Points on a hilly landscape, in no order, each with its height.
A climber steps from a point to the highest of its 4 nearest points, and stops where none of them is higher. Distance is the straight distance between rows; heights are no part of it.
gor: [128 206 163  82 119 118 136 159 145 102 107 126 151 114 125 101 113 119
  92 126 148 126 111 115  67  87 119 158 122 141 122]  h=337
tebad: [118 193 187 103 148 109 140 151 145  92  87 118 168 130 153 105 126 110
  83 165 157  85 108 116  85 104 142 151 114 147 121]  h=398
sodi: [127 175 170 138 150 122 151 143 136  89 116 146 126 118 139 101 116 118
 112 140 147 115 138 111  94 136 129 146 135 118 108]  h=379
sele: [113 150 147  97 110 104 170 178 103 110  80 102 183 179 169 118 201 110
 110 177 166  83  81 141 117 113 154 156 100 136 128]  h=562
Bimut: [138  69  66 159 135 157 147 142  88 138 140 132 119 121 158 164 167 115
 123 131  97  81 151 152 164 189 146 122  82  92 143]  h=357
geziv: [117  67 114 112  50 104 175  69 119 184 186  91  85 119  60 157  97 115
 161  59  99 123 162 196 132 148 119 121 109 155 138]  h=456
nole: [125 169 174 110 105 115 168 139 122 100  75 135 167 124 115  88 146 107
  96 145 151  94 103 156  99  92 144 167  98 138 116]  h=472
fidip: [134 109 138  85  62 108 158  98 148 172 119  89 138 104  73 135 115 104
 104  60 132 125 123 132 110  81 116 142 148 162 141]  h=471
sakug: [139 111 125 148 108 113 138 103 133 130 152 103 105 118 127 144 105 127
 148  98 107 152 144 146 116 137 135 122 142 143 134]  h=514
Gid: [121 101  96 159 140 120 147 166  85 135 112 112 148 141 183 136 183 109
 132 163 145  84 105 175 165 147 139 130  75 103 142]  h=227
zigu: [141 131 118  74  99 107 107 146 130 169  97  86 178 172 188 173 239 121
 113 173 163 117 153  98 132 134 129 156 163 169 147]  h=307
pire: [146 188 131 114 165 124 118 157 156  78 114 123 138 127 142  98 140 132
 117 149 169 126 119  67 100 128 140 147 144 139 120]  h=381
bub: [130 152 140  92  93 103 119 156 121 139 100  92 174 158 174 158 212 116
 108 184 154 110 133 119 109 129 133 163 132 158 148]  h=342
sedu: [145 154 152 156 191 158  71 144 152  90 162 186 104 120 124 102 119 150
 154 144 137 162 121  56 135 157 108  80 153  88 115]  h=487
Dez: [111 164 165 153 160 121 152 152 132  79 106 121 167 107 135  85 128 122
 106 143 152 103  92 162 108 126 152 154  86 110 106]  h=355
pazor: [118  97 110 118  61 114 180 102 118 178 125 102 149  98  71 160 111 100
 147  84  95 112 143 191 121 125 149 147 103 159 154]  h=349
Dalo: [140 185 153 122 163 118 116 175 145 102 128 120 166 150 180 120 180 110
  91 189 175 105 118  81 121 125 144 145 141 123 138]  h=518
lodiz: [146 148 113 168 188 110 110 172 112  97 132 129 126 142 176 118 157 130
 107 196 159  70 103  91 157 131 115 108 121  67 121]  h=546
Tek: [139 112  92  98 132 102 129 158 102 144 108  90 144 172 211 178 228 115
 130 177 146 118 158  95 175 160 131 141 113 118 153]  h=341
kes: [108 142 178 154 182 139 121 115 115  80 121 168 128 116  83  77  72 141
 126 108 109 121 103 188 119 127 131 121  93 108 124]  h=558
Pefoz: [140 136 115  97 105 124 130 145 125 153 128 100 147 149 193 153 199 111
 128 162 139 130 134  88 117 141 123 165 132 163 144]  h=367
kigil: [ 96  85 113 152 125 158 105  79 100 124 132 169  98 123  58 127  70 157
 164  92  77 143 123 186 117 144 135 106 116 133 129]  h=571
sepav: [129 144 150 190 212 128 124 161 107  47 102 134 147 126 145  76 110 118
  92 150 157  93  90 167 141 124 149 124  91  81 114]  h=599
bago: [128 136 108 109 114 131 134 145 117 148 118 109 134 116 151 130 146 118
 127 136 129 123 138 129 124 137 137 158 113 139 135]  h=447
muzo: [150 125 109 113  56 134 101  74 168 167 167  93  89 155 125 164  95 130
 134 102 137 183 149 113 124 122  88 125 170 176 103]  h=437
mazi: [119 122 137 117  79 117 168 130 125 155 100 103 158 101  83 136 122 114
 133 100  97 103 134 164 108 113 139 167  92 141 136]  h=308
rola: [112  68 100 147  72 119 119  65 115 163 172 120  90 119  94 171  85 151
 149  84  91 132 141 189 148 149 120  99 130 157 124]  h=526
Fipov: [135 158 121  87  81 110 127 122 168 152 126  92 163 124 145 136 122 109
 106 125 121 134 138 100  92 101 119 169 159 193 140]  h=429
Fiv: [142 121 124  84  89 130 131  98 171 195 146  70 100 156 183 162 157 107
 122 114 147 168 182  87 132 145 120 148 182 193 115]  h=360
pur: [114 194 180 124 162 119 126 152 117  87 100 144 153 116 102  80  97 135
 116 128 147 113  95 126  68  97 125 153 125 133 103]  h=338
kep: [127 176 130 159 197 115  91 163 142  98 164 166 121 135 157 108 151 139
 121 182 155 121  95  34 158 163 130  94 146  69 100]  h=556
tud: [138 127 144 154 180 142  92 118 118  88 125 180  88 135  95  92  96 160
 139 137 113 156 123 126 148 119 121  86 130  82 103]  h=568
Maki: [150 166 145 100 143 132 142 166 146 114 134 125 124 131 158 135 156 124
 118 156 147 139 127  61 104 139 129 143 148 142 123]  h=432
fufup: [115  86 120 101  64  78 184 144  74 158  76  94 207 146 139 176 217  95
 142 158 134  75 160 181 141 136 145 189  87 126 153]  h=78
pakul: [137 116 150  96  73 117 140  98 146 143 110 132 128 101  42 125  70 114
 144  61 112 131 122 161 112  76 108 142 125 120 129]  h=729
ter: [125  79 129 145 127 171  87  79 149 148 183 161  44 155 111 159  96 176
 179 103 107 176 122 119 158 142 104  60 174 116 110]  h=516
segen: [116 147 139 116 140 137 139 156 133 119 117 111 136 105 136 114 126 131
 123 127 119 121 135 149 106 133 149 147 106 129 116]  h=417
Korut: [124  98 122 101  84  93 163 131  98 160  79  78 180 156 172 168 191 116
 128 173 133 100 147 151 145 122 145 163  98 151 148]  h=230
fifeb: [121  70 110 109  68 108 148  85 109 158 127 114 118 128  71 154  75 119
 147  62  87 115 154 180 111 118 113 113 112 153 151]  h=490
vib: [130 105  98 118 103 142 127 137 137 181 142  97 113 139 196 169 182 109
 114 152 122 142 141  95 147 177 146 121 149 167 137]  h=322
kora: [142 136 109 124 148 137 113 164 115 127 124 123 129 150 195 158 219 123
 106 179 154 122 130  79 152 157 127 139 134 129 135]  h=412
das: [127 116 134  94  55 115 152  91 162 182 128  81 120 130 129 154 121 108
 120  87 120 161 157 122 104 115 129 151 157 174 141]  h=452
Bur: [155 118 122 118  89 139 119  89 155 159 127 104  98 124  96 144  76 140
 141  89 121 175 157 123 115 113  92 121 171 169  98]  h=441
nezo: [118 182 181  67 111 123 148 127 174 110  88 140 141 101  74 102  62 111
 107  88 147 130 123 104  77  62 118 152 150 143 126]  h=413
denuv: [137 102 142 157 164 165  81 127  96  90 129 204 106 148  73  95  74 188
 150 110 113 160 127 155 141 125 111  84 134  74 120]  h=552
kifor: [149 176 133  81  78 122 131 101 190 140 125 109 134 123 115 145  84 106
 120  80 149 160 132  63  85  75  97 141 198 186 114]  h=330
vivi: [135 148 142 132 147 131 133 136 114 113 128 142 112 120 116 117  88 124
 142 116 120 130 137 154 108 143 135 112 125 117 135]  h=416
muki: [135 131 128 141 153 141 115 143 141 115 168 138 106 131 153 140 134 144
 128 138 134 140 130  83 144 146 103 124 154 123 135]  h=496
mato: [135 167 134 103 125 155  96 109 190 110 127 174  93 137  83 127  89 159
 128 125 170 218 119  71 107  76  94 119 195 154  80]  h=280
Kebo: [116 140 108 142 173 137 125 159 112 116 111 138 126 128 170 113 146 115
 115 157 144 105 120 113 145 153 149 128 109 108 147]  h=440
tev: [ 98 152 165 108 109 122 159 117 135 123 110 130 169  90  76 105  99 127
 114  97  96 122 110 166  94  93 143 152 103 129 125]  h=323
Gida: [143  87 100 150 120 169  88  84 161 174 222 124  22 181 157 185 102 160
 179 102 105 197 145 105 187 163 104  58 190 138 108]  h=495
fofu: [132 185 127 151 175 116 129 178 130  71 103 136 156 148 169  90 166 115
  84 175 173 100 108 119 122 111 156 138 117 127 115]  h=598
tofe: [148 114 117 137 149 156  87 117 156 145 173 123  80 164 130 162 104 154
 148 125 128 184 150  94 167 146  99  99 181 146 113]  h=521
gemeb: [140 216 171 112 157 134 120 164 179  83 122 154 142 141 131  97 114 122
 107 141 153 141 132  71  80 118 121 130 159 138 104]  h=310
pil: [131 125 132 144 150 170  97 119 118 102 158 180 100 118  94 113 112 150
 165 104  98 150 118 127 142 147 120  82 135  94 115]  h=561
vum: [149  98 100 170 160 148  96 129 154 169 199 130  66 157 160 166 128 162
 144 117  98 156 125  68 191 166  93  69 183 124 107]  h=624
Dulu: [126 104 118 157 151 152 109 104 116  93 144 149  96 125  88 106  96 154
 145 103  97 140 132 176 151 164 142  97 109  91 138]  h=560
diro: [119 126 128  90  61  91 149 100 148 191 115  81 171 114 118 150 140  93
 113  98 128 109 154 139 113  82 128 153 136 173 153]  h=666
ver: [136 107  74 176 175 133 112 146  97 144 137 144 118 113 177 150 154 109
 133 153 114  99 107 116 181 162 131 105  88  54 155]  h=438
sifo: [110 125 121 135 101 101 152 177 101 104  83  81 186 165 172 101 186 107
 101 184 138  83 108 157 146 106 144 158  85 131 134]  h=517
vini: [146 154 120  85  97 140 101  96 163 140 140  98 114 128 119 142 111 143
 139 111 139 164 153  82 101 114 116 126 192 171 117]  h=401
fefo: [113 164 154  90  90 121 167 153 113 134  94  99 175 121 135 123 161  96
 106 152 143  93 122 150  98 108 137 177 108 140 138]  h=444
nadu: [133 108 111 197 204 131 111 138  78  84 106 171 110 118 133 107  97 123
 129 136  99  58 123 162 145 136 151  90  93  43 141]  h=436
vug: [ 99 125 126 158 146 106 170 162  94  79  90 119 166 132 145  86 142 110
 101 164 146  70  89 169 125 122 154 151  60 114 124]  h=326
dede: [111 152 157 122 134 103 169 154 101  94  63  89 192 154 157  94 192 107
 103 179 167  74  86 157 117  83 143 169  93 125 113]  h=690
dosep: [136 144 112  81  88 119 124 130 172 163 135  83 134 152 172 155 164 106
 108 147 159 127 176  86 108 124 134 166 180 182 118]  h=363
tibem: [121 194 164 100 129 136 130 142 158  90 125 130 141 124 118 115 118 121
 104 138 135 144 127  98  75 108 124 148 150 144 107]  h=359
vozan: [151 128  79 162 182 153 108 149 114 160 169 126 102 126 197 165 170 127
 133 181 120 121 110  58 177 156 121 124 130  81 143]  h=375
gesi: [106 114 153 138 161 160  80  74 111 112 118 199  94 129  27  71  66 198
 145 103  93 165 103 174 106  92 124  95 126 108 102]  h=525
kesu: [122  75  78 163 138 145 124 139  92 140 137 131 123 107 128 140 126 117
 138 130  89  96 143 177 163 185 141 120  90 106 162]  h=461
zolev: [132 182 132 121 170 116 104 160 142  85 143 136 124 147 181 112 194 127
 112 178 165 116 115  39 140 148 140 131 139 107 126]  h=475
mepud: [133 185 144 174 202 108 113 162 124  51 114 144 139 118 154  89 134 118
 101 168 152  89  98 115 149 114 135 117 131  93 108]  h=695
gezag: [109 146 181  95  96  86 167 152 100 130  86  96 190 136 126 115 185 105
  94 160 128  68 104 152 121  98 143 181  96 135 137]  h=529
Matu: [157 118 115 133 143 140 113 152 141 164 170 115 102 142 178 161 162 127
 144 113 128 170 150  61 153 169 111 107 163 130 145]  h=397
Nivo: [150 115 103 122 102 145 123 107 167 175 180  80  97 133 174 161 136 125
 127 121 123 180 177  77 148 157 116 127 196 173 108]  h=423
reget: [109  83 100 145 135 150  87  85 129 115 157 169  65 132  81 127 104 184
 171  98 112 163 133 161 146 138 110  65 136 119 117]  h=523
teso: [129  81 128 103  63 123 127  94 139 140 154 116 109 116  57 140  77 143
 164  72 109 156 120 171 113  93 103 117 142 152 123]  h=630
Botu: [132  62  91 151 134 149 138 119 103 147 149 131 113  97 163 170 150 111
 156 100 115 129 140 140 165 179 131 123 105 124 158]  h=383
san: [120 112 121 120 120 109 142 171 116 124  91 110 183 169 182 146 204 129
 126 191 167  93 116 136 124 138 152 157  89 144 128]  h=442
zefor: [110 135 161 150 200 164  73 132 143  86 122 211  93 122  98  88 107 177
 140 135 132 166 104  95 129 123 126  80 147  80  98]  h=541
zor: [144 141 142 115 107 128 111 100 155 127 118 131  92 124  85 116  96 135
 151  89 120 181 150 127 120 120 102 129 154 162  98]  h=457
Lami: [116 143 153 124 132 154 105 102 147 111 125 172  96 113  73 110  64 163
 160 103 134 188 125 112  95  99 104 111 145 129 105]  h=459
Sopav: [159  78  55 189 148 125 112 139  59 135 124 159 153 133 177 177 167  96
 129 176 103  92 109 148 206 176 156 100  72  53 148]  h=702
Vol: [109 135 147  94  66 106 184 123 121 147  91 101 182  84  62 116 123  99
 116  93 114  88 121 147 107  87 127 169  85 147 138]  h=247
zili: [118  63  89 142  94 138 148  96 109 149 150 119 150 113 114 143 127 127
 153 114  83 141 143 186 142 171 154 124 103 136 156]  h=486
Pivi: [134 157 147 144 213 162  64 123 165 107 152 204  97 147 110 105 103 186
 143 134 129 190  99  42 142 110 113  72 167 102  78]  h=433
fal: [129 121 110 124 154 132 127 165 124 124 148 120 126 137 182 133 175 130
 125 147 127 125 130  98 130 153 139 129 123 138 134]  h=458
zirim: [160 138 136 156 156 145 108 142 125 131 159 151 108 130 165 141 151 124
 126 149 135 139 147  53 144 158 113 120 144  96 139]  h=462
tiri: [107 157 157 114 135 143 105  90 147 110 119 181 125 123  31  84  57 168
 140  94 133 163 113 144  86  72  87 122 136 133  94]  h=488
Pada: [136  94  55 155 139 138 121 141  78 159 141 138 127 149 178 166 197 107
 135 165 120 100 123 121 188 171 132 105  95  61 143]  h=402
delu: [134 115 140 127 165 152 121 105 108 106 138 160  93 120  85 104  81 168
 157 106  94 176 142 163 127 137 119 111 113 112 127]  h=575
Lilak: [100  94 105 135  74 123 184 126  87 159 114  89 170 122 110 148 153 120
 146 136 115  89 115 190 134 129 155 161  97 131 156]  h=217
mes: [140 125 122  87  87  94 141 115 140 182 105  82 153 137 167 154 169 111
 112 138 134 119 174 108 129 138 131 173 168 192 136]  h=415
Nuko: [112 123 123  76  73 108 137 134 120 176  99  90 166 135 162 158 172 113
 124 125 145  99 143 139 136 120 145 165 117 185 153]  h=333
zamul: [122 161 149 129 164 146 120 131 134 100 128 169 110 117  85  85  85 141
 126 132 145 151 129 122  94 125 126 111 125 111 107]  h=434
velan: [137  90  78 180 156 147 114 137  95 168 162 156  95 117 163 181 171 140
 134 158 120 112 125 119 178 185 131 105 124  76 154]  h=370
veb: [142 174 162 170 193 117  99 158 129  78 144 171 118 117 127  75  98 133
 113 140 142 128 119 123 129 134 140 110 129  96 119]  h=629
tebem: [115 164 177 102 126 123 147 114 140 115 100 131 147  98  71  80  91 132
 112  89 108 127 119 157  81  77 128 133 110 134 107]  h=347
kirir: [109  75 104 132 104 122 158  93 117 149 137 135 109 118  78 140  97 133
 165  94  80 131 138 191 133 149 124 113 111 124 130]  h=563
furet: [ 90 141 172 112 102 112 147 129 115 108 114 148 151  97  47  88  67 113
 134  90 111 120 114 183  98  85 123 141 107 118 115]  h=312
Zanem: [168  95 116 112  68 118 134  90 137 175 158  87 101 116 127 164 105 113
 147 102 124 146 172 131 121 149 128 133 149 158 130]  h=501
Dusa: [130 164 158 115 118 130 141 116 140 114 120 133 122 114  85  95  53 126
 125 112 135 145 130 125  86  91 119 132 146 149 108]  h=388
non: [132 129 134  93  79 124 163 104 153 165 139  90 118 114 118 130  99 113
 139 103 133 143 145 119 103 109 113 135 142 162 140]  h=448
sev: [125 128 117 167 194 105 107 170 108  62 105 134 157 128 161 100 141 112
 117 163 132  83 106 154 154 130 139 118  81  80 117]  h=527
fero: [133 131 187  70  76  99 149 102 159 127 102 129 154  96  51  96  61 109
 101  55 136 121 116 144  80  44  97 132 153 152 130]  h=547
lavul: [129 154 156  88  99 112 149 122 146 130 128 112 145 109 110  97  93 114
 129  82 143 138 124 116  86  85 112 163 151 149 127]  h=400
mobaf: [118  99 144 153 161 182  81 101 145 128 155 193  50 160  64 122  89 189
 170 110 115 181 109 144 137 106 107  78 146 115 114]  h=519
zanob: [146 190 142 124 132 144 114 127 166 102 137 142 100 139 124 120  95 137
 118 115 147 174 162  68  80 122 121 133 172 160 122]  h=404
peb: [162 103 110 140  92 139 118  92 140 160 168 107  58 133 154 169 106 126
 130 106 120 177 166 127 160 155  89 102 165 169 115]  h=498
Sek: [128 156 131 109 111 131 126  97 153 122 124 138  84 104  90 129  75 142
 135 112 146 192 119 104  80  90 107 140 180 155  93]  h=431
dipa: [142 122 113 155 165 143 121 126 108 127 160 137  96 108 141 131 133 155
 129 134 113 120 137 127 151 168 111 112 133  95 136]  h=520
beb: [142 117 141 188 219 132 101 143 121  79 133 187 122 106 120  86 103 156
 132 149 132 109 111 128 145 137 130 100 126  57 106]  h=590
Misus: [138 133 130 113 139 163  96 118 154 104 142 150  83 145 102 140  87 156
 147 108 135 207 144  84 128 133  99 101 165 152  91]  h=454
dezor: [140 136 116 186 189 136 115 151 114 121 156 154  92 107 163 118 134 139
 125 138 116 107 112  91 187 165 115  92 129  67 135]  h=493
Vude: [152 152  97 165 197 122 106 173 133 101 147 140 127 138 200 134 170 130
 110 196 147 106  96  27 165 145 131 108 132  59 130]  h=507
Zep: [114 101 120 150 154 129 149 154  79 117 102 127 157 114 120 120 138 127
 139 142 133  99 108 172 135 130 171 143  70  94 143]  h=408
temo: [158 124  83 148 172 130 126 151  89 115 146 132 128 132 188 145 179 133
 141 187 130  92 116 111 156 156 144 120 100  75 153]  h=380
nif: [127 144 155 169 201 129 117 131 121  79 123 193 107 114 103  59  88 138
 128 117 117 123 109 146 130 136 126 108  97  87 117]  h=594
topo: [111  88 138 180 170 128 121 120  90  83 106 170 130 117 104 107  81 135
 147 129  96 102 112 183 136 145 157  99  88  80 143]  h=502
tizu: [144  88 129 112  54  91 152  98 138 177 148 103 131 115  65 141  77 104
 140  56 112 139 143 156 104  75 107 129 138 159 136]  h=538
Kesuz: [107  87 131 104  81 101 168 144 115 177  87  75 186 114 130 140 181 120
 126 120 128 110 151 154 129  99 161 169 107 155 139]  h=224
setim: [127 195 168 140 190 138  95 160 176  82 134 162 120 123 112 111  88 162
 122 141 155 165 111  75 112 111 125 124 149 113  90]  h=242
fev: [124 157 134 201 221 104 109 171 112  63 114 132 145 131 154  68 138 110
 100 170 166  76  98 135 152 132 147 101  93  76 123]  h=614
dapez: [118 103  98 106 117 111 138 148  87 137 107 114 168 141 180 150 206 124
 125 160 118  91 148 172 146 143 140 157  92 125 159]  h=124
kevo: [144 152 112 111  50 125 120  83 199 185 149  91 118 130 137 150 112 103
 108 102 158 164 151  84 110 105 109 143 193 181 109]  h=374
Fevo: [130 123 134 140 134 166  82 113 166 126 179 164  66 165 120 136 105 143
 172 113 127 209 142  71 155 139  96  81 184 147 111]  h=450
lizon: [118 108 108 101 101 132 141 130 131 170 131  97 145 113 164 148 168 124
 137 144 114 127 157 133 134 147 131 158 115 159 159]  h=428
did: [155 147 131  69  36 117 132  81 159 163 121  90 128 123 125 146  87  96
  94  89 160 156 149 111 110  93 102 147 185 172 135]  h=319
dite: [160 125 117  81  15  89 135  62 176 191 141  75 130 129 129 154 107  84
  89  88 157 150 166  88 121  94 110 137 182 188 122]  h=320
lodem: [117  98 126 143 147 139 134 128  85 104 110 128 146 123 105 125 102 128
 155  98 102 104 120 181 120 148 161 132  79  97 155]  h=473
tifa: [107 149 149 136 167 164  56 104 189 100 142 194  81 154  88  93  77 181
 146 119 137 200 118  81 122 106  99 106 178 136  85]  h=394
zom: [129  64  69 183 151 151 132 121  82 129 146 160 122 115 140 167 137 116
 124 148  87  80 139 169 197 183 139 108  82  70 167]  h=414
Kove: [113 106 116 190 220 113 116 146  94  59  96 165 132 137 128  72  95 115
 115 142 115  64  97 214 139 130 127 101  84  39 118]  h=348
veg: [136 125  99 169 172 125 125 177  92  81 115 135 158 145 174 123 153 119
 107 158 135  69 109 128 158 146 139 113  70  70 135]  h=464
mog: [131  83 101 126 109 133 137 108 116 169 168 112  83 124 128 156  96 132
 140 100 105 168 143 150 131 144 117 107 132 147 117]  h=533
fif: [125 104 118 128 113 128 136  91  99 114 148 148 115 113  86 124  83 139
 159  90 107 143 122 173 109 141 117 111 116 125 139]  h=595
Gasap: [146 121 101  88  56  99 147  83 144 194 134  61 147 128 147 167 132 114
 107 115 124 126 149 110 113 112 114 158 152 182 148]  h=505
Suba: [ 97 170 185 108 108 108 178 163 118  84  62  95 197 158 113  78 163 112
  88 171 161  75  73 175 100  77 154 176  80 137 124]  h=564
Voz: [115 169 154 116 152 135 108 134 172 110 128 146 125 119  83 125 100 142
 132 117 116 178 144 115  87 107 120 126 157 142 107]  h=418
nuzo: [117 126 144  88  81  93 147 142 115 152  75  85 210 146 145 140 183 113
 113 152 141  80 117 157 120 106 154 181 100 159 152]  h=392
som: [140  97 134 161 181 142 106 128  90 111 129 162 111 126 121 113 105 156
 139 116 114 107 116 167 146 159 125  98 134  68 141]  h=540
fab: [130 105 101 153 157 156 123 151 107 147 161 122 104 131 178 153 171 126
 129 151 129 123 154  91 168 161 133 117 128 115 157]  h=421
Zura: [142  93 130 150 168 171  83 123 127 120 174 173  54 136 108 124 115 165
 155 110 109 175 129 102 151 132 108  69 159 106 120]  h=542
Goki: [101 132 148 184 164 123 153 121  98 101 110 135 154 104 112 104  87 119
 123 138 123  95 116 186 118 143 152 144  77  84 120]  h=435
vekop: [157 126 124  80  49  96 151  96 164 176 113  82 150 116  94 130  85  93
 117  61 148 166 144 117 103  63 116 149 166 169 126]  h=373
motot: [119 161 117  98 125 115 127 171 127 108 102 105 165 182 192 133 216 115
 115 178 169 103 123 102 119 139 154 152 130 149 146]  h=393
renuf: [140  98  90 199 169 139 128 165  76  87 112 130 153 114 147 125 132 108
 147 157 110  79 102 189 174 151 165 104  83  60 139]  h=328
mus: [133 142 123 116 114 111 142 164 116 123 103 108 169 132 185 124 190 113
 104 177 158 100 111 113 103 114 143 160 118 140 136]  h=395
mezo: [107 145 161 146 162 125 156 146  99  75 109 137 137 120 131  95 120 122
  97 138 131 106  95 174 124 113 147 139  77 101 122]  h=385
takeb: [104  62  92 117 108 129 157 129  88 158 109  92 161 133 148 153 196 133
 158 145 123 113 143 163 148 150 144 152  88 159 149]  h=39
zamaf: [116 124 136 119 107 101 160 150 101 131 106 114 175 120 112 119 138 126
 135 128 120  92 105 168 128 115 168 161  69 128 142]  h=329
Lom: [ 86  76 116 114  60  82 171 119 111 181 107  80 146 105 114 152 165 119
 129 115 115 114 168 173 142 136 157 166 105 166 162]  h=207
ruk: [135 183 150  77  92 130 125 127 189 130 132 108 137 133 149 140 129 120
 103 131 152 148 141  62  75 117 121 149 167 189 115]  h=382
rek: [118 152 168 128 132 124 166 139 127  91  99 153 159 117  85  95  93 124
 124 113 116 101 102 181 103 105 149 149  93 106 108]  h=346
zopeb: [138 153 124 126 146 148 123 126 139 111 150 132  96 131 152 125 127 134
 133 126 135 154 143  81 115 151 110 111 162 141 125]  h=476
meko: [134 115 105 148 148 152 126 145 106 121 143 123 138 119 160 144 132 122
 145 134 106 113 123 142 162 137 156 124 102 120 154]  h=481
pemi: [106 185 147  92 127 115 140 157 149 117  92 121 169 148 181 128 186 103
  79 164 181 115 101 100  93 124 146 170 135 159 134]  h=451
Detuk: [133 140 118 110 102 120 133 117 138 158 148  81 127 117 147 139 131 112
 135 114 135 156 155 126 119 135 130 153 149 159 145]  h=484
munu: [128 135 144 118 108 123 161 103 130 141 115 149 129 116  62 111  76 145
 155  97 120 157 133 172  96  97 132 120 116 124 138]  h=632
buliv: [110 137 120  72  80  96 138 137 154 181  94  78 156 144 169 156 195 104
  94 146 145 130 161 110 113 133 122 169 153 189 144]  h=358
pazaf: [129  95 111 125  61 106 159  85 130 180 174 118  81 109  78 136  88 137
 150  82  96 141 136 169 128 123 105 113 144 158 121]  h=577
kule: [119 195 156  79 101 127 135 112 186 109 107 136 144 115  87 102  69 113
 116  83 152 164 112  82  81  66  97 126 163 167 100]  h=327
Nagu: [136  87  84 158 150 165 110 130 113 168 169 127  81 121 154 163 151 108
 139 118 105 141 125  84 182 190 118 104 121 104 134]  h=372
vinev: [151 118  99 160 168 159 103 151 143 171 184 125  96 134 177 170 151 137
 135 147 117 138 126  40 174 163 109  99 170 102 132]  h=491
Lasi: [131 199 174 102 134 107 125 178 165  59  95 114 187 152 172  83 195 119
  69 199 184  87  94  82  87 110 152 153 135 156 101]  h=365
kitu: [129  78 121 136 116 174 107  87 125 154 189 145  44 166 118 165 102 162
 159  97 110 185 137 136 170 165 107  77 167 158 103]  h=494
gog: [118  86 101 155 157 164 129 125  94 106 138 149 117 104 125 137 131 138
 135 120 110 108 125 182 150 163 142 101  90 101 148]  h=524
tevok: [112  60  99 144 116 122 153 129  86 156 104 116 155 122 125 149 157 123
 139 149 101  94 136 166 163 159 169 147  80 131 156]  h=91
kini: [136 106  91 147 152 125 136 151 107 135 125 130 147 142 189 146 207 129
 130 176 149  87 133 122 152 160 152 141 106  91 159]  h=340
raton: [141 176 126 186 214 123  84 155 125  89 147 164 126 140 183 106 135 127
 109 207 123  90  88  13 162 139 120 101 147  54 112]  h=605
semev: [129 119 114 144 127 151 104  99 154 128 132 145  73 141 118 131  92 164
 144  94 114 182 152 117 132 142 121  95 150 149 131]  h=474
gozof: [132  76  97 157 122 158 100  95 135 171 189 115  54 157 137 160 132 135
 156 111  79 154 147 139 168 161 111  65 161 132 119]  h=468
buzu: [122 159 160  86  86 111 156 121 143 136 111  97 165 105  96 133 108 103
  97  96 142 117 121 110  77  81 129 157 138 169 138]  h=422
gova: [114  94 143 160 204 145  99 105 101  86 116 203  93 120  81  76  75 159
 129  98 109 131 128 183 143 126 145  93  95  70 112]  h=557
Gumez: [135 184 124 177 207 101  98 169 146  72 141 169 142 132 155  93 146 127
 110 178 139  99  88  62 140 144 123 112 126  74 112]  h=620
bisol: [125  79 114 173 129 152 104  98 115 135 158 140  72 112 111 145 112 153
 149  95 102 128 138 163 161 170 119  86 143 108 154]  h=539
mugav: [130 133 145 151 175 172  67 107 152 122 143 199  68 145  85 110 100 198
 148 123 143 191 123 120 152 123 105  63 154 105  87]  h=504
fivi: [ 98  92 158 127 148 128  94  77 108 110 113 220  94 120  40  83  71 174
 161 100 116 149 100 200 118  78 116 122 111 105 119]  h=497
zodu: [128 100 109  92  41  93 161  97 138 199 118  73 169 114  99 152 155  89
 113  95 104 112 158 164 130 112 126 152 120 172 145]  h=439
lige: [126 141 131  94  76 104 156 118 142 144 105  93 170  94 122 135 139 121
 115 124 121 115 119 135 105 102 129 165 140 159 143]  h=506
sato: [124 155 146 104  96 110 155 127 136 143 113 110 156 106  96 132  81 132
 126  89 125 132 120 152 111 106 122 160 110 154 124]  h=362
kevak: [116  99 131 133 108 137 158 126  93 146 144 116 134 109 115 133 110 130
 149 105  92 125 141 166 129 155 136 136  91 143 150]  h=513
Salit: [119 163 193  86 103 106 174 128 131 119 103 136 173  95  51 102  89 108
 111 107 117 101 107 158  74  56 131 167 111 136 121]  h=303
Bubuk: [137 149 130 115 113 149 128 136 159 158 134 100 129 112 161 139 138 128
 118 137 131 162 153  76 109 143 110 141 166 175 140]  h=443
ziri: [118  37  79 150 109 152 143  97 102 147 169 129 100 123 122 163 123  99
 162 111  88 115 160 191 151 186 125  92  97 110 144]  h=411
rupa: [112 126 133  52  96  86 133 149 118 166  74  86 192 178 196 168 217 126
 132 177 159 108 155 141 120 130 137 166 134 159 150]  h=206

For each start below, name the point where the climber stops.
pire => pakul
zefor => mepud
Fevo => pakul
zanob => pakul
motot => mepud
rek => pakul
sedu => mepud

Call two points neighbours if one is among the 4 nearest of the other. Go from one point of each pair to the other, from neighbour to neighbour, staying as high as possible. Name the lowest point that can't be avoided.
diro and dede => fefo
Sopav and pakul => ver
vum and diro => fidip
